Each row is a point on a landscape with many peaks, with its height.
From any point a climber steps to the highest of the 2 points nearest to it. It stops when none of these is higher. Distance is the straight distance between rows; heights are no part of it.
z_62 (h 262): [-12  37  17  22 -31  13 -10 -20  18  26  -7  -9  34   0 -15 -18   9 -21
  15   0  -7]
z_851 (h 60): [ 21 -18  28 -20  30 -40 -15  17  -6 -36  18  -5  36 -37 -19  57  17  37
   1  14   7]
z_559 (h 675): [  9  13  11  28   7  34  14 -28   2 -17 -38  24 -17 -31  53 -16 -20  15
  36  -3 -20]
z_118 (h 570): [-29   5  37  18   9  26  11 -24 -31  18  63 -18  21  23  28 -17 -23 -47
  27  25   1]
z_761 (h 695): [ -6  22  -3   1  -4  46   3   5  11  21  57  16  14  26   9  -2 -13 -19
  -3   3  38]
z_821 (h 471): [ -8   2   8  29 -15 -33  15 -17  -9   0 -38 -24 -27 -23  24 -33 -11  -4
   8  -5 -41]
z_964 (h 743): [ 21  16 -12   5  21  56   1   6  21 -20   8  41  36  -9  23  -3  -7  12
  -3   6  36]
z_432 (h 191): [ 34  19  17  16  -3 -14 -37   9  18 -50 -17  33   9 -42 -19  13   0  52
 -34 -12 -21]
z_98 (h 687): [ 14  31  -4  22 -29  15 -16  30  34  11  27  35 -15  20 -10  32   0   9
 -16  -8  34]
z_888 (h 528): [-10 -26  11 -19  23  -6 -19   8 -18  -3  64 -17   5 -19 -14  -4  -8  15
 -38  -9   5]
z_22 (h 469): [  2 -33 -31 -16  11 -33   1  10  -9 -10 -53 -26  23 -18 -10 -53  14  -3
 -22   2 -27]
z_886 (h 335): [  3  19 -13  12 -42  -2  22 -45  31  -7 -78 -10 -17  -5  -5  -2  28 -14
   8   9 -33]
z_659 (h 394): [-14 -15 -39  -2 -15  13  19 -14  15  17 -41  -9 -25  12 -15 -14  20 -10
 -37  -7 -14]
z_539 (h 404): [  2 -42  -8 -15  44  -4  12  24 -26  -9  20  10 -22   8  27  13 -13   4
  13  10  18]
z_198 (h 568): [ -1 -38 -11 -39  38  10 -12  14 -11  -8  36  -4   2 -21 -17   9   6  32
 -39 -13  14]
z_470 (h 693): [ 28 -19 -19   4  25   0   8   5  -2 -37 -56  23 -31 -32  22  -1 -10  42
 -12 -12 -14]
z_297 (h 133): [ 21  13   0  18 -27 -66   0  26   4 -11 -45  12 -53  11   7  19  -4   9
  10 -13 -24]
z_990 (h 91): [  4 -12  17  11  30 -38 -12  33 -31  -8   9  -8   9 -16  24 -21 -22  12
  18  -1  -3]
z_107 (h 641): [ 12 -26 -43 -21  20 -19   3  46   0   6 -20  14 -20  25 -14  32  12  19
 -21  -6  21]
z_918 (h 411): [-26 -15 -32 -12  -8  36  15 -24   2  21 -15  -5  -9  21 -17 -32   8 -14
 -34 -11  -6]
z_260 (h 475): [-10 -16  34  12  27 -35   5   0 -28  -8  46 -36  41   0 -11  20  -3 -40
  -1  52  -1]
z_148 (h 539): [ 20 -38 -17 -37  33 -41  -5  49 -17  -8  -7   8 -27  -3   1  45   9  38
   5 -10  16]
z_212 (h 618): [-37  -4  -7 -19  -8  72  21 -52  -3  28  20   0   0  38  -4 -15   4 -37
  17   5  11]
z_530 (h 357): [ -9  21   0   8 -38  -5  29 -24  17  26 -40  -5 -60  25  15  33   8 -24
  53   1  -1]
z_257 (h 803): [  0  24 -16 -22 -18   4  12 -19   6  22 -80  -6 -11  17  13 -10  12 -11
  78 -11  -4]
z_760 (h 726): [ 11 -20 -45 -35  23   7  -5  48   3  14  16  18  -6  34 -22  29   9  15
 -29 -10  43]
z_276 (h 605): [-12  22   3   2 -45 -38  -2  -5   0  35 -40 -31  -5  16   1 -28  10 -32
  57  -8 -25]
z_519 (h 489): [ 16   1 -21  -2   2   7 -19  16  29 -15 -13  16  26 -13 -39   9  17  28
 -50  -5  12]
z_605 (h 456): [  4 -54 -10 -29  44 -31  13  29 -30  -9  11  -6 -47  -2  21  28  -5  21
   6   0   6]
z_520 (h 353): [-37  -1  15  16 -31  -9  24 -28 -10  46  21 -34 -31  32  -4   2   2 -56
  21  12 -15]
z_278 (h 521): [ -7  11   0  11 -33 -43  23 -24  -4  13 -55 -41 -24  -9  23 -40   3 -21
  34  -8 -42]
z_599 (h 205): [ 29  27  21  18   8   6 -36   9  18 -44   9  23  38 -45  -5   2  -9  42
 -31  -3   4]
z_533 (h 435): [-13   3 -22  -1  -4  49   5 -17  23  13  10  10  25   9 -25 -16  10  -9
 -43   3  16]
z_482 (h 529): [ 10 -29 -16 -30  29  -8 -17  21   1 -11  -3  -1  18 -25 -30  11  15  38
 -41  -9  10]
z_238 (h 461): [-21 -23  19  24   2 -16  -9 -10 -16   3  28 -29 -35 -31   5 -16 -11  10
 -38  -8 -29]
z_157 (h 555): [-19   2 -22 -18  -2  69  17 -25   8  29 -11  15  -5  33   8  -8   8 -18
  27  -4  23]
z_316 (h 316): [-23   8  15  26 -34  -1  23 -20   8  36  10 -11 -48  29   8  29   4 -40
  29  13  -2]
z_786 (h 671): [ -3   4 -26 -14   2  14  32 -20  -2  11 -77   0 -27   8  35 -23  -1  -3
  54  -9  -4]
z_203 (h 364): [  0   0 -35   7 -37   2  31 -41  34  -1 -71 -13 -37  -2 -11   1  29  -8
 -30  -3 -29]
z_452 (h 513): [-22 -16  38  15  32  -2   7 -14 -41  -6  67 -28  31   6  14  -4 -23 -41
  -3  41  -3]
z_439 (h 82): [ 20 -19  11 -15  44 -45 -17  38 -27 -26  -7  -2  21 -34  12  -7 -12  37
  18  -6  -2]
z_56 (h 573): [ 13  24  19  36 -16  26  10 -30  23 -22 -34  29 -15 -16  23  15  -1   5
  21   9 -18]
z_247 (h 25): [  9 -30  22 -20  53  22  -3 -11  -5 -36  65  -2  31 -36  11  41   4  16
 -15  33  21]
z_207 (h 72): [ 29 -12  27 -26  40 -44 -22  35 -18 -39   6   7  34 -43   3  29   2  55
  19  -6   2]
z_174 (h 226): [-19  14 -13  -6 -26   4 -11  18  -1  44  35  -7  12  31 -32 -35  -6 -20
 -23 -25  15]
z_165 (h 48): [ 22   0  54   5  26 -25 -23   0  -2 -45  45 -10  43 -46  -4  63   6  28
  -6  29   1]
z_791 (h 429): [-17 -11 -10 -11  -1 -14   6  -5 -14  15   6 -30  50  17 -33 -47  10 -47
 -15  16 -14]
z_974 (h 170): [ 38  21  20  19 -20 -32 -23   6  13 -50 -37  38 -35 -22  -5  17 -11  43
 -22 -19 -40]
z_481 (h 490): [  2  24 -18  -6 -13  51   9   0  22  31 -19  34 -15  34  14  20   8  -7
  44  -7  33]
z_973 (h 218): [ 14  34  25  27 -13 -10 -39  12  21 -18  31   0  38 -30 -24   6  -6  23
 -43  -2   5]
z_353 (h 684): [ -6  32   0 -16 -37 -18  -8 -15   4  34 -60 -26  -9  15   3 -13  18 -26
  82 -12 -12]
z_443 (h 35): [ 20  -2  29  11  37  16 -13  -4   3 -44  43   6  47 -42  15  31  -6  14
 -16  34  15]
z_972 (h 278): [-17  26  15  18 -28  20  -2 -45  11  15 -34 -18  20 -17  -5 -28  13 -17
  25   4 -26]
z_380 (h 692): [-42 -10   2 -17  -6  52  18 -45 -31  16  54  -5   1  48  -2 -36 -16 -44
   1   1   3]
z_144 (h 389): [-43  -2  19   1 -18  -2  17 -32 -35  37  34 -42  12  39 -13 -33  -4 -66
  20  17 -23]
z_663 (h 833): [ 28   1   9  24  14   3  -3   0  -5 -40 -35  31 -24 -39  36 -11 -22  38
   7 -13 -22]
z_872 (h 303): [ -4  36  10   8 -43  13  -4 -56  26   0 -72 -12  -1 -17  -2 -10  19  -8
  42  -2 -33]
z_392 (h 412): [-28   2  -5 -15 -19  -2  15 -18 -17  34  24 -32  45  43 -39 -34  11 -69
   7  20  -6]
z_920 (h 563): [ 19  25  -1  25 -21  25   2  -8  32 -16 -40  42  -3   1   3  20   7  12
   6   1   1]
z_668 (h 101): [ 15  10  13  21   6 -43 -11  48 -19  -2  -6  15 -11   2  26  -5 -23  14
  36 -14   1]
z_263 (h 657): [ 29  37   7  21   1  42  -7   2  29 -27 -13  47  37 -10  17   4  -9  15
  18   6  21]
z_335 (h 458): [  1   2 -25   3  -6  32  -4   5  34   4   6  16  18   9 -38  17  18   2
 -55   4  27]
z_112 (h 440): [-14 -19  12  22   4 -41   2  -4 -23   1  -9 -36 -23 -33  21 -42 -16   5
 -10  -5 -41]
z_57 (h 569): [ 18 -13 -25   6  16  -1  32   9   2 -22 -52  23 -47   2  32  19  -6  18
   9   3   0]
z_52 (h 227): [  3  30  10  16 -21 -11 -35  26  20   7  35  -4  27 -13 -30  -8  -8  11
 -43 -13  15]
z_325 (h 16): [  9 -45  10 -61  60  23   7 -11 -12 -35  67  -4  41 -27  -1  45  14  25
 -12  21  28]
z_914 (h 810): [  8  16 -14   1 -11  35 -12  32  21  17  63  28 -14  21   9  13  -9   0
 -19 -13  48]
z_312 (h 235): [ -5  41   1  15 -33   9 -27  18  23  31  32   0  22   6 -25 -24  -8  -1
 -27 -25  21]
z_887 (h 248): [-15  56  17  18 -34  24 -18 -11  25  31  28  -9  50   6 -20 -19  -3 -21
   5  -5  16]
z_218 (h 448): [-10 -17 -17  -8  -3 -25  11  -9 -13   6 -40 -34  39  -3  -7 -63  13 -35
   6  12 -33]
z_317 (h 634): [-38  -8  20  -4   4  46  15 -38 -46   9  81  -9   6  43  21 -30 -29 -46
  11   9   1]
z_987 (h 633): [  5 -35 -30 -66  34  16 -11  32  -8   3  57   8   1  12 -20  26   6  33
 -37 -22  44]
z_988 (h 494): [  5 -41 -24 -25  25 -31  -7  15  -8 -17 -31 -18  15 -22 -23 -15  19  19
 -34   1 -15]
z_993 (h 217): [-25  15   2  -5 -16   1 -10  15 -21  39  72 -18  11  37 -22 -36 -21 -31
 -15 -15  16]
z_150 (h 416): [  2  25  -2   6 -30  26  14 -11  20  24 -38  23 -53  21  26  27   2  -1
  59 -13   7]
z_344 (h 151): [ 32  17   6  14 -23 -66 -16  25   1 -33 -51  23 -41  -5   1   7 -10  33
  -3 -24 -38]
z_361 (h 556): [  9 -34 -40 -10  17 -14  24  16   1  -7 -40   6 -48  12   6  30   8  17
 -21   3   1]
z_648 (h 495): [-27 -32  29   1  17  -9 -19 -14 -30   2  72 -38  -8 -23  -9 -11  -9   2
 -45  -2 -23]
z_853 (h 363): [ -4 -40   3 -22  49   6  14  16 -31 -11  61   6  -1  20  26  16 -18 -14
  11  25  32]
z_169 (h 607): [ 12  26  -8  21 -29   2  -4  20  30   7 -17  34 -10  26 -14  33  11   5
  -1  -5  17]
z_944 (h 116): [ 12   4   0  19 -16 -56   0  44  -5   4 -15  14 -37  21   9  17  -5   5
  21  -9  -1]

Where does a climber stop that starts at each point below?
z_316 -> z_380
z_260 -> z_380
z_668 -> z_312
z_539 -> z_760
z_112 -> z_257
z_974 -> z_312
z_165 -> z_312
z_920 -> z_914
z_22 -> z_198
z_452 -> z_380
